Points on a hilly landscape, in no order, each with its height.
A ball rolls from a point to the lowest of its 5 nearest points, and stops where none of them is lower. Distance is the straight distance between rows; heights are no part of it.
luga h=16.2: -18	3	-39	9	-18	-15	-18	33	-11	23
dufus h=63.0: 27	-14	5	-5	21	1	19	-7	34	-11
lupa h=34.3: 20	15	-27	9	-4	-29	5	28	0	4
nen h=12.8: -26	14	-24	-2	-17	-10	-9	32	-23	28
kuz h=65.2: 39	-4	6	7	16	25	24	-11	25	-9
Zade h=66.8: 21	3	28	-17	15	40	14	-16	8	1
pumap h=8.6: -15	26	-44	7	-10	-27	-50	24	-15	29
zun h=22.6: -16	5	3	25	4	6	-6	-8	9	4
Nozi h=22.7: -16	-5	25	-1	-2	22	4	-30	-28	-27
ritet h=20.4: -8	-13	31	-19	2	36	0	-27	-14	-15
sep h=39.9: 21	-7	-41	5	-27	-51	23	-2	22	24
mokag h=58.3: 26	-27	42	14	4	37	31	-36	-4	9
zeku h=42.7: 21	-12	39	11	5	38	-4	-55	8	-8
tiviv h=35.6: 12	18	-11	-4	1	-20	-4	28	-1	20
Tenu h=35.8: 1	-22	36	-9	-3	41	-19	-39	0	-34
mol h=20.2: -16	6	-49	20	-13	-24	-29	27	-8	30
fom h=11.7: -29	14	-13	-2	-25	-16	-16	16	-26	21
Fopag h=23.4: -37	3	3	-7	-8	-5	-26	1	-3	-19
Bepu h=30.1: -12	24	3	1	6	21	-13	-11	-8	-26
Tela h=28.4: -23	27	-26	6	-14	-19	-28	18	-31	21
rumiz h=5.5: -11	9	6	7	-8	35	11	-19	-6	-7
getuz h=8.2: -6	-14	38	22	13	22	-19	-31	-26	-36
malep h=32.7: -24	10	6	-10	2	-6	-27	-2	9	-1
Mizi h=66.2: 31	5	30	11	17	36	19	-25	0	4
vesal h=18.9: -8	12	7	-7	12	-13	-20	11	0	20
kufa h=43.3: 17	-2	-19	1	-13	-28	32	14	-1	8
suke h=13.2: -15	15	-1	18	2	17	-5	-15	3	-2
bive h=5.1: -27	20	-3	-9	0	8	-28	1	-1	-27
fiki h=28.5: -10	-27	33	11	-2	37	-16	-30	-19	-44
Befel h=66.1: -4	6	25	7	18	16	-15	-18	-30	-34
gima h=29.9: 4	13	4	-3	4	-11	-8	23	-3	23
Popul h=21.8: -17	23	5	-8	6	18	-23	-5	-10	-34
gemov h=27.9: 10	5	-41	-5	-4	-36	-14	26	15	14
rukon h=63.8: 21	-15	6	-11	14	-15	18	-11	22	0
dafo h=14.8: -11	19	-1	13	-3	19	-6	-18	0	-14
depas h=50.6: 11	-2	-8	3	-10	-24	33	19	-8	9
zeg h=35.9: 20	4	-36	5	-22	-35	19	17	8	8
Nutiz h=7.8: 10	-16	-43	-17	-5	-55	-13	20	6	17
dobur h=6.4: -26	7	4	-18	-6	-17	-16	18	-16	21
tapur h=69.4: 5	-24	11	-15	8	-20	27	7	15	5
Kolak h=40.2: 3	3	-29	-13	-6	-16	-15	43	7	19
Vuka h=40.3: -14	22	2	2	2	7	-23	-10	7	-11
fefiz h=32.8: -2	-27	32	-3	2	44	-17	-28	-2	-46
Nabak h=66.9: 9	-15	7	-20	6	-25	26	13	8	3
rep h=21.9: -18	-5	-41	-7	-16	-20	-15	40	-1	29
kibez h=22.5: -12	-13	-44	-3	-12	-33	-17	35	-4	27
rizub h=38.6: -4	25	9	11	2	21	-6	-16	-27	-22
luti h=75.8: 39	-20	34	11	8	39	41	-24	-1	1
Zotu h=40.5: -8	-1	8	20	11	-10	6	3	5	11
gufi h=60.8: 16	-6	3	-4	16	22	14	-7	29	-10
Daz h=62.4: 11	-20	6	-14	16	-4	17	0	32	-5
ponub h=40.6: 7	0	-1	10	7	-27	21	15	-4	16
Saloz h=20.8: -41	14	0	2	-17	-22	-24	13	-32	3
rovu h=36.1: -13	10	12	-1	5	-10	-25	-4	8	9
gove h=30.3: -2	14	-10	-11	0	-13	-13	31	-6	27
febet h=31.0: -7	-26	26	27	-5	45	-17	-24	-22	-52
vuk h=60.2: 12	-4	-23	-15	-27	-27	37	14	6	1
Kuzut h=7.7: -8	6	10	-2	-8	36	14	-15	-15	-12
varu h=64.6: 13	-18	8	-23	11	-25	27	1	16	-2
ziku h=62.1: 14	-1	8	-7	12	33	15	-6	24	-2
Sukes h=36.6: 12	4	-8	10	-1	-24	16	20	-5	16
tubi h=36.5: 17	-9	40	-4	8	39	-6	-50	1	-12
Vaf h=49.3: -12	-14	-2	-5	0	28	16	0	21	1
Nuzev h=11.5: -41	2	1	-4	-9	-17	-23	5	-22	6
nik h=31.7: -9	27	8	1	7	19	-17	-13	-20	-35
Zito h=12.7: 24	-7	-38	-7	-12	-59	-7	6	12	22
Bem h=83.7: 37	-13	14	12	10	36	45	-14	11	-9
deta h=55.0: 1	-14	4	-9	9	16	11	4	26	-5
Gubo h=64.7: 27	-1	12	-6	18	33	15	-12	16	-2
pobag h=37.5: -15	-13	8	16	7	2	8	-6	13	12
lok h=59.1: -12	-18	7	7	9	-2	18	2	14	5
lin h=33.2: 18	6	-36	1	-11	-40	3	18	9	11
megal h=69.1: 17	-5	-3	-25	-7	-23	39	13	5	2
nuzit h=32.4: -1	12	5	10	10	-20	-9	6	-1	11

Where does a ball stop that starts at each point below?
depas: Nutiz
rep: dobur
luga: dobur
dufus: rumiz
zeg: Nutiz

Call two points neighbours if one is among the 5 nearest of the other. Go from one point of each pair to the other, from neighbour to neighbour, staying as low as possible. Name the highest point that can't be avoided.
dobur, Nutiz: kibez
pumap, bive: Fopag
bive, rumiz: Bepu
getuz, rumiz: Nozi
